Each row is a point on a tangle of strands that fork, close into loops and nearly touch. The rows are in no order.
Points whose rows are less than 34.8 apart are linked; no others are. Some points are linked to none.
vuri: -3 0 18 -4 5 17 4 -9 -10 -6 -1 -1 6 -3 11 -3 8 4 -10 -1 4 10
reli: -16 5 -26 17 -7 6 -32 -5 5 -13 10 37 16 18 11 2 5 20 3 -31 -48 16
bepu: 21 -9 1 -5 -20 4 10 5 3 21 30 -15 -22 -12 -18 27 -8 -11 -6 8 15 -20
suvel: 12 -6 0 -8 -4 8 12 -27 -25 -9 -35 6 -16 6 8 -7 -2 -12 1 25 17 15
sisaf: 13 -16 8 5 -14 23 9 -18 10 -16 23 18 7 10 26 -7 -10 28 -9 -10 -7 10
Tubut: -2 -16 21 13 14 -9 29 20 40 -6 30 -12 26 -8 10 -11 -24 9 7 -9 27 -18
bos: 6 -4 13 1 22 9 8 21 -1 19 7 -28 -8 -26 -21 14 -3 -16 -5 5 27 -29
Vik: -22 -4 5 9 21 -21 20 31 24 -19 4 9 35 -7 5 -6 5 24 15 -12 3 1
Nire: 3 -11 -9 -3 1 -29 13 7 28 -28 3 28 17 17 -6 -17 -20 22 17 16 -6 -2
Zefup: 3 -1 18 1 -8 29 14 -6 -6 12 26 -7 -2 -11 14 13 6 5 -18 -18 6 2
Bis: -5 -3 12 3 27 -10 17 37 17 -11 10 -15 13 -2 -8 5 -5 10 0 -8 6 -18
Zanet: -3 17 -18 -8 -21 25 -5 -23 -27 34 -18 -31 -20 -10 17 -1 37 -13 -8 -21 -8
 20
zefer: -28 10 -40 21 6 10 -36 -8 5 2 13 48 24 10 10 -6 7 12 7 -44 -53 12
tunin: -10 9 -41 12 7 -32 -18 -2 6 -16 -8 44 7 22 -27 5 -17 -3 31 16 -30 3
lapet: 13 -17 6 -4 -11 -7 15 -6 25 -26 18 22 13 17 12 -14 -23 23 5 9 0 3
zira: 9 -13 5 -6 -2 -19 14 4 27 -24 7 23 16 15 0 -16 -22 18 11 17 5 1
Dof: 12 -5 11 -5 -7 10 16 -6 -6 8 11 -9 -13 -6 -4 13 -6 -10 -8 11 16 -3
rir: 7 -8 -9 -2 -16 18 29 -28 -25 10 -21 0 -20 -4 10 -1 -6 -23 -3 20 29 9
tegi: 12 -15 21 4 -3 -2 22 -4 12 15 17 -4 -3 -15 -10 -9 -38 -14 -6 17 35 -30
zup: 7 -9 3 4 7 -36 30 33 43 -13 1 9 22 -1 -14 -26 -29 21 19 7 17 -16
rafut: 35 -14 -16 -10 -37 8 1 -29 0 -9 5 7 -34 21 2 6 -17 3 2 15 -12 7
bisu: -2 3 15 -6 8 7 4 3 -5 -7 1 -6 3 2 2 6 8 -1 -8 -2 -1 3
pef: 3 -13 21 6 -9 22 23 -27 -3 3 10 6 2 -10 22 -6 -15 -4 -8 6 29 0
Nuda: -2 7 -18 0 -14 15 -41 -22 -20 5 -18 9 -6 12 17 -8 19 1 -10 -30 -35 26
Tuz: 10 -15 20 1 -2 -4 26 2 29 2 31 -4 8 -3 0 -8 -34 4 -2 7 24 -23
fem: 13 -15 1 4 -15 11 2 -11 15 -23 24 22 11 18 21 -2 -8 33 -6 -8 -22 11
zesoz: -12 -4 8 7 36 -18 20 44 23 -11 -1 -9 20 -8 -8 2 1 17 7 -12 5 -18
bofos: 11 -11 17 -1 0 -1 19 3 20 -4 26 -4 6 1 3 -2 -21 4 -5 8 14 -11
Med: 12 -10 -12 1 -33 6 17 -7 -12 31 6 -8 -30 -20 -9 21 -2 -22 -1 18 33 -8
Mivu: -27 11 -35 20 10 -35 1 11 18 -12 -1 39 19 7 -22 15 -12 6 36 -9 -37 -4
sov: -5 17 -4 -11 -15 20 -20 -13 -14 21 -4 -22 -11 -3 15 0 32 -2 -15 -33 -26
 19
Nase: -1 -5 16 2 -10 34 11 -14 -6 5 20 -2 8 -7 23 1 10 13 -22 -24 -3 8
Zok: 6 -3 6 -4 -4 17 20 -18 -22 9 -14 -9 -15 -10 2 2 -3 -18 -6 15 25 6
vopeg: 4 -6 1 7 15 -34 25 38 33 -14 -2 4 15 5 -21 -13 -25 19 10 11 6 -22
misal: -16 -10 8 7 10 -14 23 25 31 -21 15 9 31 -2 12 -4 3 30 14 -16 0 2
zoz: 6 -9 -16 6 -5 13 -24 -37 -26 -21 -32 29 -16 12 18 -9 8 1 -2 7 -15 26
bufe: -19 30 -13 -6 8 -14 -44 6 -11 6 -13 3 1 10 -4 5 21 -14 5 -17 -26 15
kar: -25 12 1 3 31 -20 3 36 8 -13 -2 1 18 -1 -8 5 13 8 3 -12 -12 -4
nopem: 7 1 10 4 34 -15 12 43 10 0 -1 -24 2 -3 -30 -3 -12 5 0 12 13 -28
Famu: 12 -3 11 7 29 -20 17 37 17 -1 -6 -14 9 -1 -28 -12 -23 11 1 15 19 -32
lemo: -1 4 -29 4 -1 -27 -30 -4 3 -18 -11 36 0 24 -20 5 -14 -4 21 21 -26 5
bep: -6 8 -18 -5 -20 33 6 -26 -37 26 -20 -17 -19 -6 24 -8 31 -13 -12 -19 -3
 22
vomeb: 3 6 -5 -4 -19 27 -15 -18 -19 17 0 -14 -8 2 18 -1 25 4 -17 -30 -28 19
mikog: -6 6 2 -7 13 -13 -15 -6 -21 -18 -31 14 5 7 -9 -3 4 -7 2 27 -1 10
neku: -1 -4 11 9 24 -31 17 25 24 -11 -13 7 35 -7 -17 -35 -17 16 16 23 31 -7
doz: -12 18 -10 -8 -4 14 -36 -14 -30 17 -22 -2 -4 -3 25 -19 28 -4 -17 -38 -29
 29
sofo: -5 18 -12 -8 -8 13 -16 -22 -29 13 -34 -17 -18 2 15 -5 27 -17 -3 -13 -10
 25
sipof: -19 5 -19 12 -1 2 -20 5 4 -16 14 27 19 13 12 3 11 22 0 -30 -43 12
Liso: -26 27 -21 2 1 -6 -44 15 2 9 7 11 9 13 3 4 16 2 4 -42 -45 16
Nido: 14 -10 0 -6 -18 -5 17 8 27 -20 33 10 0 22 2 6 -19 25 1 -4 -19 -3
Bipip: -12 5 -24 11 2 12 -45 -28 -21 -9 -19 40 2 6 12 -13 12 -1 -1 -14 -31 22
Sader: 4 4 9 -7 28 0 -4 32 -2 8 2 -38 -8 -10 -29 12 8 -8 -3 3 7 -27
dekig: 17 5 -3 -7 8 -9 -5 22 6 9 5 -38 -17 0 -32 22 1 -10 2 12 -4 -22
Sada: 4 -13 -25 15 -18 5 -25 -15 8 -28 13 38 2 24 12 -4 -7 29 2 -9 -42 15
nis: -10 -15 30 18 -10 19 21 -23 6 14 26 0 7 -28 23 -4 -21 -11 -7 -5 39 -11
togob: 7 16 -21 -8 -29 13 -10 -24 -11 35 -16 -32 -26 1 8 17 35 -14 2 -5 -4 8
bimip: 3 5 3 -11 -5 14 -4 9 -5 25 17 -33 -20 -16 -8 24 27 -12 -5 -12 0 -9
lenub: 22 1 0 -9 -13 -1 6 -2 -7 15 1 -23 -24 -3 -17 22 3 -14 2 20 10 -6
lar: 1 -12 21 1 0 19 20 -27 -7 -5 -7 6 8 -11 24 -14 -11 -4 -5 9 32 9
Leli: 5 5 -16 -6 -13 14 3 -29 -32 1 -40 -8 -23 8 10 0 15 -21 1 12 4 21
vepom: 12 -9 0 -1 -16 28 4 -29 -18 -4 -6 9 -8 6 24 -6 4 8 -13 -7 -8 18
bala: 11 -14 9 3 0 -28 30 20 50 -12 15 6 22 5 -6 -32 -35 18 17 3 25 -15
lebud: 16 -14 15 -10 -5 -9 20 -10 17 -13 7 12 6 7 -1 -17 -28 6 0 21 19 -7
gebub: -10 7 -14 6 -3 14 -42 -22 -24 -6 -18 28 2 5 18 -13 17 2 -10 -24 -32 26
faro: 10 -13 28 4 -2 -11 20 -14 26 6 10 -1 12 -11 -5 -36 -42 -11 4 19 46 -24
Ruf: -18 11 6 -2 24 -17 -10 27 -1 -12 -8 -5 9 3 -11 6 15 0 0 -7 -12 -2
goka: -32 10 -21 12 17 -28 -4 21 11 -14 -6 25 21 8 -11 8 6 9 19 -11 -27 0
Tar: 21 -4 1 -5 -9 0 14 0 -7 20 0 -18 -20 -11 -22 14 -9 -21 -2 24 24 -15
bekas: -27 24 -16 -1 4 3 -43 4 -9 9 2 13 11 9 11 -6 18 4 -6 -43 -45 20
zuz: 5 1 7 -7 20 9 -2 24 -5 19 4 -37 -13 -22 -25 20 14 -17 -6 2 16 -27
Rudoz: 1 4 -14 -1 4 -25 -26 -5 -10 -19 -18 25 -4 22 -19 -1 -10 -6 12 27 -15 5
gefiv: -20 -4 -17 12 10 -27 15 15 27 -24 4 31 31 -2 -1 -1 0 29 24 -4 -13 4
Gukub: -32 6 -17 9 19 -19 -1 7 8 -19 -1 36 30 3 -2 -2 12 14 17 -8 -21 4
neb: 14 -15 20 4 0 -15 26 5 35 3 22 -3 11 1 -8 -24 -38 3 5 10 30 -28
gor: -9 7 15 -9 12 16 3 19 -1 10 25 -25 -4 -16 0 16 21 -4 -13 -23 -2 -9
ruze: -6 17 -5 0 26 -27 -21 28 -6 -5 -26 -12 3 7 -33 8 8 -12 6 14 -11 -7
Gudu: 17 -7 11 -3 8 -19 20 22 20 -3 11 -8 1 5 -21 -9 -29 4 -1 17 15 -23
mip: -10 -11 -14 7 2 -36 23 17 35 -24 3 33 28 1 -3 -13 -13 29 28 2 -6 0
fized: 0 -5 -4 2 -9 33 19 -33 -33 5 -23 2 -14 -4 27 -8 12 -11 -10 -2 16 18
voke: 11 3 -1 -8 1 2 -4 25 13 9 30 -36 -15 1 -17 31 14 0 0 -9 -10 -18
ris: -3 28 -11 -14 -14 4 -27 -11 -2 37 -8 -43 -23 -4 4 17 40 -15 1 -17 -13 3
kuguk: -25 0 2 11 30 -26 17 41 23 -13 -3 3 28 -12 -5 -1 10 21 14 -15 -1 -9
Mezo: 4 -11 -4 -5 3 -15 -1 -10 6 -29 -12 34 12 12 -1 -18 -12 13 8 28 1 7
limel: -6 17 -10 -11 -14 20 -19 -18 -26 23 -20 -21 -15 -3 18 -7 33 -8 -12 -26
 -17 23
sekud: -6 28 -2 -15 -1 -2 -32 6 2 25 -1 -42 -18 -1 1 15 39 -12 2 -20 -18 -1
tudos: -10 -5 22 3 36 10 14 31 11 4 16 -24 13 -18 -5 5 1 -1 -6 -13 19 -26
por: 2 3 8 -5 -8 24 6 3 -9 23 21 -21 -15 -20 0 22 19 -9 -12 -14 10 -6
Zefo: -5 -13 -34 22 -7 11 -35 -22 6 -21 9 49 7 20 12 -9 -3 24 5 -16 -43 17
nol: 7 16 -8 -9 -16 -3 -29 -10 -4 5 -9 -19 -16 17 -2 18 18 -8 4 -3 -24 11
kidal: -40 24 -28 10 15 -2 -33 4 -3 6 10 36 22 3 5 -8 15 4 5 -44 -40 13
gav: -18 8 14 -7 30 -13 -4 12 -10 -14 -24 9 20 -6 -8 -10 13 -2 1 16 6 5
nifub: 4 -6 15 10 31 -15 18 30 19 -2 -5 -14 20 -8 -16 -17 -19 8 4 15 28 -25
Musuk: 2 -4 -20 5 -35 33 20 -16 -24 35 2 -9 -21 -18 12 18 20 -16 -10 -9 19 7
Bod: -8 23 -17 -10 -14 14 -41 -21 -25 29 -27 -14 -11 -3 25 -17 26 -9 -12 -40
 -31 28
noto: -12 4 11 -6 21 -7 -8 -2 -12 -18 -26 18 15 -2 -2 -12 6 -3 1 19 3 10
mobel: 19 -8 -22 0 -43 9 20 -18 -17 27 7 -4 -34 -9 -2 22 0 -18 1 16 24 -2
Nef: 17 12 -21 -2 -33 9 -20 -27 -5 16 -14 -22 -26 16 5 19 21 -8 6 -3 -20 13
Tuges: 3 20 -12 -10 -19 7 -22 -16 -10 25 -13 -33 -22 3 6 15 33 -16 1 -12 -14 10
Nafo: -7 11 -14 3 -1 -22 -15 32 17 -10 13 -11 -1 20 -14 28 5 8 13 -18 -36 -1
Pero: 7 8 11 -4 21 -13 0 16 -9 -4 -23 -14 -3 2 -26 0 -4 -9 -2 27 7 -6
mal: 3 -1 17 -2 24 -12 8 20 0 -6 -12 -7 7 -2 -19 -5 -7 -1 -3 20 18 -10
Gotu: -15 -18 27 19 -4 15 16 -14 5 24 29 -5 5 -38 16 1 -23 -14 -6 -2 44 -24
sopun: 18 -6 10 -1 -3 -3 16 6 0 19 8 -13 -15 -16 -26 3 -27 -18 -6 25 30 -27
Gamot: 6 4 1 -8 -3 7 -5 11 4 17 23 -31 -17 -4 -12 31 19 -6 -5 -6 -2 -13
sir: 27 -9 -1 -12 -20 0 12 -6 7 -4 20 0 -16 16 -8 10 -23 2 0 18 -4 -7
nitus: -13 7 -27 8 10 -35 -10 12 7 -18 -10 30 13 18 -26 5 -10 2 21 16 -26 -2
virit: 2 15 4 -5 21 -21 -17 18 -14 -6 -31 -13 -4 5 -28 3 5 -16 1 23 -5 -4
fisok: -13 -18 13 23 -23 6 16 -5 -10 28 20 3 -14 -40 9 11 -25 -25 -7 2 45 -28
togu: 13 3 5 -11 5 -9 1 -8 -21 -10 -30 0 -10 9 -12 -3 -7 -11 1 32 8 6
Gez: 2 -13 6 -5 5 -4 -2 -21 -4 -28 -17 31 10 7 12 -21 -5 12 5 23 7 12
lodir: 3 1 -15 1 -9 20 -5 -30 -35 -4 -39 2 -19 7 20 -9 17 -10 -4 2 -2 26
Papav: 3 -6 12 -1 -1 4 8 -1 9 -18 13 12 14 9 14 -2 -2 19 -5 -1 -7 9
vez: -2 -8 -13 2 -3 -20 3 5 18 -30 8 33 13 19 -1 -4 -14 23 13 10 -18 4
zisam: 11 -7 15 -4 -1 8 19 -2 4 -1 17 -4 -2 1 0 8 -14 -3 -10 8 13 -7
sepot: -2 -3 -22 13 1 10 -39 -31 -23 -13 -28 39 -10 10 13 -10 8 -4 1 -4 -23 25
taf: -9 -9 17 13 -8 19 15 1 -7 29 23 -8 -9 -35 1 20 -7 -19 -13 -5 37 -21
Kifit: -3 4 -5 -2 0 -6 -18 4 -2 -15 2 9 2 17 -1 11 6 6 2 -2 -25 11
zolez: -14 -18 19 22 -18 16 14 -9 -6 27 31 2 -7 -39 12 13 -15 -18 -10 -5 40 -23
Zov: -2 -6 19 9 27 -21 19 27 25 -8 -8 -4 27 -9 -10 -26 -17 12 10 15 31 -13
Safu: 3 2 4 -1 17 -20 6 33 11 -9 1 -14 1 8 -24 8 -6 7 1 7 -6 -14
reko: -2 -9 20 8 31 6 18 31 15 7 22 -25 8 -20 -10 6 -13 -2 -6 -7 24 -36
ped: 3 19 -23 -8 -21 11 -40 -27 -15 29 -26 -18 -17 6 22 -5 26 -10 -5 -30 -30
 24
bem: 14 -15 8 -3 -13 9 15 -15 17 -17 27 18 5 12 20 -8 -19 23 -2 2 2 3
nipi: 9 -2 1 -4 -10 21 3 -24 -24 -4 -14 1 -14 4 17 1 8 -4 -8 -2 -3 22
dob: 0 6 4 -6 -1 5 -9 0 -8 -8 2 -3 -1 13 2 11 9 4 -5 -5 -19 10
Tevi: 9 -1 -14 -8 3 -35 -4 5 7 -21 -19 28 5 20 -28 -15 -24 5 14 38 -10 -7
kevur: 5 -12 27 12 9 -10 16 0 27 11 11 -11 15 -16 -11 -31 -39 -9 2 20 45 -32
sed: 11 -2 -3 -8 -1 -4 -6 -21 -23 -14 -33 5 -14 10 -3 -3 -2 -12 2 27 2 14
vasum: -15 1 23 -4 35 16 7 26 3 9 15 -25 4 -24 -2 7 13 -8 -12 -18 16 -18
rivi: -10 7 12 -5 18 -4 -3 13 -4 -11 -7 -7 5 2 -7 4 10 -3 -5 2 -2 4
bota: 16 -9 -10 -12 -11 -22 1 -1 16 -27 4 26 -2 24 -11 -8 -25 12 9 24 -13 -1
vesoz: 24 -1 -2 -8 2 -7 1 16 1 20 4 -35 -20 -8 -34 19 0 -14 2 23 13 -24
Fet: 25 -9 -17 -8 -39 13 18 -23 -13 17 5 -5 -32 0 -1 16 -5 -14 1 17 12 2
Nupov: 2 -1 3 5 22 -30 15 36 18 -14 -7 2 15 3 -22 -9 -17 15 6 16 4 -14
Geg: -23 -1 -7 8 15 -18 7 16 17 -23 5 27 27 5 3 -5 5 23 14 -5 -13 4
tuv: -1 -6 -4 5 -9 2 2 2 15 -26 22 21 13 18 16 1 -3 32 -2 -15 -25 9
Fur: -16 -10 16 12 13 -9 21 21 36 -17 22 3 41 -9 20 -12 0 27 15 -22 15 8
lub: 19 -1 -9 -6 -23 3 5 -6 -7 25 0 -25 -30 -12 -17 29 10 -19 4 21 14 -12
Mapit: -2 -6 14 -3 6 10 5 -12 -2 -16 0 12 10 3 17 -7 0 13 -6 2 4 12
vimo: 0 3 -22 -2 -29 25 14 -16 -25 35 -10 -22 -26 -12 9 16 30 -20 -5 -3 15 7
Reril: 6 8 -13 0 -24 22 -26 -22 -18 11 -9 -8 -11 7 19 -1 21 5 -12 -30 -37 24
betu: 3 4 -5 -4 7 -22 -15 -7 -14 -18 -28 20 0 13 -14 -5 -7 -6 7 32 -7 7
nud: -2 26 -16 -7 -15 2 -46 -17 -13 18 -23 -10 -15 11 11 6 22 -14 2 -22 -26
 21
ziz: -25 20 -16 3 13 -16 -33 2 -10 -8 -9 25 13 11 -8 3 13 -8 10 -9 -24 9
Posov: 10 -3 -20 -5 -5 -36 3 10 19 -26 -7 28 4 25 -24 -12 -27 12 16 29 -15 -6
zelu: -2 8 -13 -6 -9 18 -13 -28 -35 6 -33 -1 -18 5 21 -9 22 -11 -5 -11 -12 28
Ren: -7 17 2 -9 7 -3 -19 20 0 1 3 -19 -4 9 -7 13 21 -4 -4 -16 -20 2
Sak: 9 -5 21 1 21 3 16 17 3 11 4 -22 -2 -19 -18 1 -19 -12 -8 15 32 -29
Zuta: 1 22 -12 -6 -11 -6 -44 -8 -6 9 -19 -8 -10 18 1 13 17 -14 8 -9 -27 17
suk: 10 0 10 -1 28 -5 6 34 4 5 3 -30 -4 -8 -27 7 -6 -4 -3 8 13 -29
Kevik: 12 5 -5 -4 5 -11 -3 32 13 3 19 -34 -12 8 -25 27 3 -1 4 0 -12 -21
posed: -5 11 5 -9 13 -2 -7 27 6 1 14 -26 -5 2 -10 16 18 -1 -5 -16 -13 -8
naro: 25 -6 -1 -7 -12 -6 7 6 -2 26 10 -23 -27 -16 -31 20 -9 -18 0 28 23 -26
fuvip: 12 -6 5 -3 -19 21 16 -15 -14 14 13 -8 -17 -8 5 15 1 -10 -10 1 10 1
feb: 9 -11 18 -6 1 11 16 -24 -1 -13 -13 14 7 -1 19 -17 -14 3 -1 17 23 10
leme: -9 17 -1 -8 9 -9 -26 -4 -25 -5 -28 -3 -4 8 -4 4 16 -16 1 4 -10 12
vufo: 5 -4 10 -1 -10 26 19 -22 -17 8 2 -1 -8 -8 19 5 2 -6 -12 -2 14 10
futut: -4 -10 -13 1 4 -38 22 20 33 -23 0 28 23 6 -16 -14 -20 26 22 14 -3 -8
sor: 2 -14 9 8 -16 7 20 -9 -7 27 16 0 -14 -31 -2 8 -22 -24 -8 13 41 -22
Gotod: 21 -7 -2 -11 -14 -11 6 -6 10 -19 9 10 -10 22 -9 -2 -25 8 2 20 -8 -3
reran: -13 0 -15 7 2 -23 -4 12 13 -26 5 27 12 17 -2 5 -7 18 13 -2 -27 3
nole: 30 -14 -19 -7 -45 15 13 -33 -10 6 11 1 -34 11 2 11 -10 -2 1 14 -3 8
vit: 3 -8 11 2 -13 16 14 1 -11 27 15 -14 -15 -28 -5 19 0 -21 -9 4 29 -14
Rotuv: -2 -16 24 11 -15 26 22 -36 0 9 20 5 8 -16 33 -11 -22 -2 -4 -2 36 0
Vep: -5 -12 30 13 0 17 21 -11 16 11 33 -5 12 -19 20 -4 -18 -2 -7 -7 32 -11
Mez: 29 -10 -7 -13 -33 1 4 -18 4 -6 16 3 -25 20 -4 11 -18 2 1 16 -11 2
Vel: -28 29 -14 -7 4 2 -48 4 -15 22 0 1 6 -3 17 -14 24 1 -13 -47 -39 23
Gomab: 10 4 -4 -8 -12 12 1 -22 -25 3 -22 -7 -17 8 6 7 14 -13 -3 7 0 16
zad: 18 -6 -12 -6 -34 6 8 -3 -5 33 11 -19 -32 -19 -14 33 6 -19 0 16 21 -14
rozag: -22 16 13 -9 21 2 -8 14 -10 -5 -2 -6 7 -3 7 -2 26 3 -9 -20 -12 7
mol: -3 21 1 -14 1 2 -21 7 -2 13 4 -33 -14 1 -6 16 30 -10 -3 -16 -18 3
fot: 5 -15 14 -5 6 1 4 -21 1 -22 -15 24 17 -1 16 -26 -7 9 6 23 24 13
Vado: 8 -12 25 4 3 -13 17 -6 27 -5 6 1 24 -6 2 -39 -34 -1 13 18 40 -9
Nunag: 6 -3 22 -1 21 -1 14 13 3 4 -1 -15 4 -9 -13 -3 -9 -5 -6 16 23 -16
sobeg: 14 -12 -7 -3 -13 18 24 -33 -26 -2 -24 10 -20 3 17 -7 -8 -12 -3 20 22 14
Fugim: 1 1 -11 -1 -14 26 -15 -30 -32 2 -28 3 -12 2 27 -13 23 -1 -14 -21 -22 29
mebu: 12 -6 19 9 27 -5 15 24 12 14 4 -21 3 -17 -24 -13 -32 -4 -2 17 34 -39
sutad: 2 -9 -15 2 -10 -8 -9 -6 12 -31 9 31 5 25 6 -2 -11 22 9 5 -25 9
Sube: -21 28 -18 -3 14 -18 -49 0 -13 5 -18 19 6 11 -12 3 15 -21 11 -11 -23 14
leb: -8 -8 24 -1 11 9 10 -6 8 -13 5 9 24 -4 22 -13 -1 13 -1 2 17 7
Vibo: 10 9 -3 -9 -16 3 -13 -6 -7 3 0 -20 -17 11 -5 19 13 -6 -1 1 -13 5
mit: -16 25 -5 -13 0 4 -38 -6 -23 16 -18 -5 -5 -2 15 -11 27 -7 -7 -30 -28 24
tur: 5 8 1 -8 -12 16 -6 -8 -12 15 3 -25 -16 -1 1 15 23 -7 -8 -9 -8 7
sedir: 9 -8 -2 1 -15 29 -8 -28 -17 -11 -7 13 -5 7 26 -7 10 16 -15 -16 -22 22
kuf: 11 -4 9 -8 10 -19 6 -1 1 -17 -21 12 7 8 -13 -15 -17 3 3 35 10 0
fuzi: 3 -4 7 0 -20 31 10 -5 -10 24 30 -12 -13 -19 9 22 14 -4 -16 -18 6 0
tagu: 11 -11 16 6 5 -22 25 16 41 -4 11 -2 20 0 -10 -33 -38 10 9 12 31 -24
pakos: -13 3 -6 5 -1 -4 -7 10 8 -20 13 20 14 14 12 5 8 24 2 -20 -33 9
dano: 2 -13 25 8 -4 3 22 -15 7 14 12 -3 2 -21 4 -9 -32 -17 -5 15 39 -19
kanog: -20 9 -13 8 9 -20 -10 20 8 -16 2 19 16 15 -7 12 5 9 12 -9 -29 3
vuzi: 5 -7 -9 5 -14 30 -18 -31 -26 -3 -16 12 -6 4 26 -12 19 10 -18 -21 -27 27
siruf: 7 -8 -8 -10 4 -27 -2 -6 8 -26 -17 33 8 14 -15 -21 -21 8 12 38 -2 -1
Duva: -5 -1 2 7 25 -35 14 28 21 -15 -16 12 28 -3 -21 -19 -11 16 13 20 12 -12
mipu: -11 11 -18 11 18 -38 -9 28 10 -14 -15 12 11 14 -34 5 -11 5 17 14 -19 -8
vev: 9 -10 -15 2 -16 4 -16 -14 5 -27 10 30 -5 24 13 -1 -8 23 1 -1 -30 14
Gute: -16 22 -2 -6 11 -13 -32 16 -5 -1 -6 -7 -2 12 -7 9 20 -6 2 -17 -24 7
mudam: 11 -4 -11 2 -30 33 15 -23 -23 22 0 -8 -16 -7 16 12 17 -10 -13 -9 4 12
kesid: -21 5 7 3 23 -10 11 29 12 -16 10 1 19 0 4 4 11 15 0 -14 -8 -4
Fove: -14 12 -8 -2 3 -9 -27 1 -7 -15 -7 17 7 16 -3 7 13 2 4 -9 -27 14
Lel: -15 -7 20 7 18 3 19 16 27 -13 19 -1 34 -8 20 -13 -1 20 5 -15 19 2
bam: -3 -2 9 2 26 -2 14 41 18 -1 19 -25 3 -5 -12 16 0 5 -3 -15 2 -26
nafiz: 11 -15 13 6 -10 -1 20 -3 0 23 15 -5 -11 -23 -16 1 -33 -22 -8 19 38 -32
nem: -13 8 16 -11 25 19 -1 21 -5 16 12 -33 -7 -20 -2 12 23 -13 -16 -18 8 -14
murel: -9 1 10 2 11 -3 6 15 11 -18 12 8 17 9 7 4 7 18 -1 -8 -12 3
Rez: 11 4 8 -11 12 -9 1 1 -18 -2 -31 -12 -8 -1 -19 0 -5 -16 -2 34 13 0
minek: 4 -9 -20 4 -8 18 -14 -37 -31 -13 -40 19 -21 7 23 -16 14 -6 -5 1 -7 30
Tazam: 3 -14 25 5 11 -9 18 2 27 -6 10 -3 24 -9 6 -25 -26 5 7 12 37 -11
domo: -4 2 -13 0 -13 36 13 -29 -38 12 -27 -5 -14 -6 27 -10 20 -8 -15 -14 6 23
dasu: -19 32 -8 -15 -2 3 -44 -2 -17 26 -7 -16 -7 -7 19 -13 27 -5 -13 -41 -33
 25
sul: 4 -11 -4 4 -19 8 17 2 -13 32 5 -13 -23 -29 -9 20 -1 -28 -4 12 37 -19
pozu: -8 2 10 -5 21 6 5 32 8 3 17 -26 0 -7 -8 15 14 3 -8 -21 -2 -17
kogur: -13 16 -14 6 19 -37 -18 31 -1 -8 -18 3 9 12 -35 10 2 -6 14 11 -20 -8
fofe: 5 8 -29 -2 -34 17 6 -21 -17 35 -10 -26 -32 -6 7 21 32 -17 3 3 7 3
lugon: 8 -7 26 0 8 0 20 -13 0 -1 -11 -2 7 -8 1 -17 -25 -11 -2 25 37 -6
nage: 6 6 -5 -5 -22 24 7 -16 -17 20 2 -19 -22 -3 8 17 24 -9 -9 -6 -2 9
Sifen: -5 -9 -30 21 -13 14 -38 -14 1 -15 8 39 12 16 15 -7 1 24 -4 -30 -53 18
fopa: -8 -11 29 7 10 5 16 3 21 -13 15 3 36 -8 25 -18 -6 15 8 -6 27 6
rafup: -3 -7 26 5 -2 30 16 -16 1 5 23 2 14 -11 31 -4 1 12 -15 -16 15 6
kal: -4 -11 31 9 0 24 17 -12 12 2 24 -2 18 -14 28 -8 -9 5 -8 -11 27 -2
Naf: 8 -13 20 3 -9 14 23 -18 -3 11 10 0 -2 -15 7 -1 -19 -15 -8 16 35 -9
kat: -7 16 -8 -2 -9 5 -32 1 -6 -2 1 -1 0 14 6 7 18 1 -4 -24 -35 16
Fula: -9 3 12 -4 29 -14 0 20 -2 -14 -21 3 18 -4 -17 -8 1 0 1 21 10 -1
zarob: 5 -11 25 14 21 -8 17 12 17 13 6 -18 10 -20 -16 -23 -37 -9 -1 18 42 -38

A fork is a point with three links, a tip a point with one. Leave the first point through the second and follow the links. Name the first fork or tip that comes.
Duva; neku -> Sak
sov; vomeb -> lodir
Zok; rir -> Pero
mudam; nage -> Liso
Kevik; voke -> nis
fot; Gez -> Med
vopeg; zup -> vufo
mit; doz -> Ren
bam; Bis -> Mapit

How many points has the smallest loop of links through each point below? Write none if it is on no loop.
Sifen -> 16
bisu -> 9
voke -> 22
sofo -> 13
leb -> 23
nifub -> none
Med -> 13
dano -> 11
Bod -> none
futut -> 10

Name the points in between on the shortest way along the links from the first point to the second, in order.
Ren; reko -> posed pozu gor nem vasum tudos
Musuk; vuri -> vimo fofe togob Tuges ris sekud mol Ren Gute bufe Sube ziz Fove Kifit dob bisu
betu; Vado -> mikog noto gav Fula mal Nunag Sak mebu zarob kevur faro
zolez; vesoz -> fisok sor nafiz sopun Tar naro
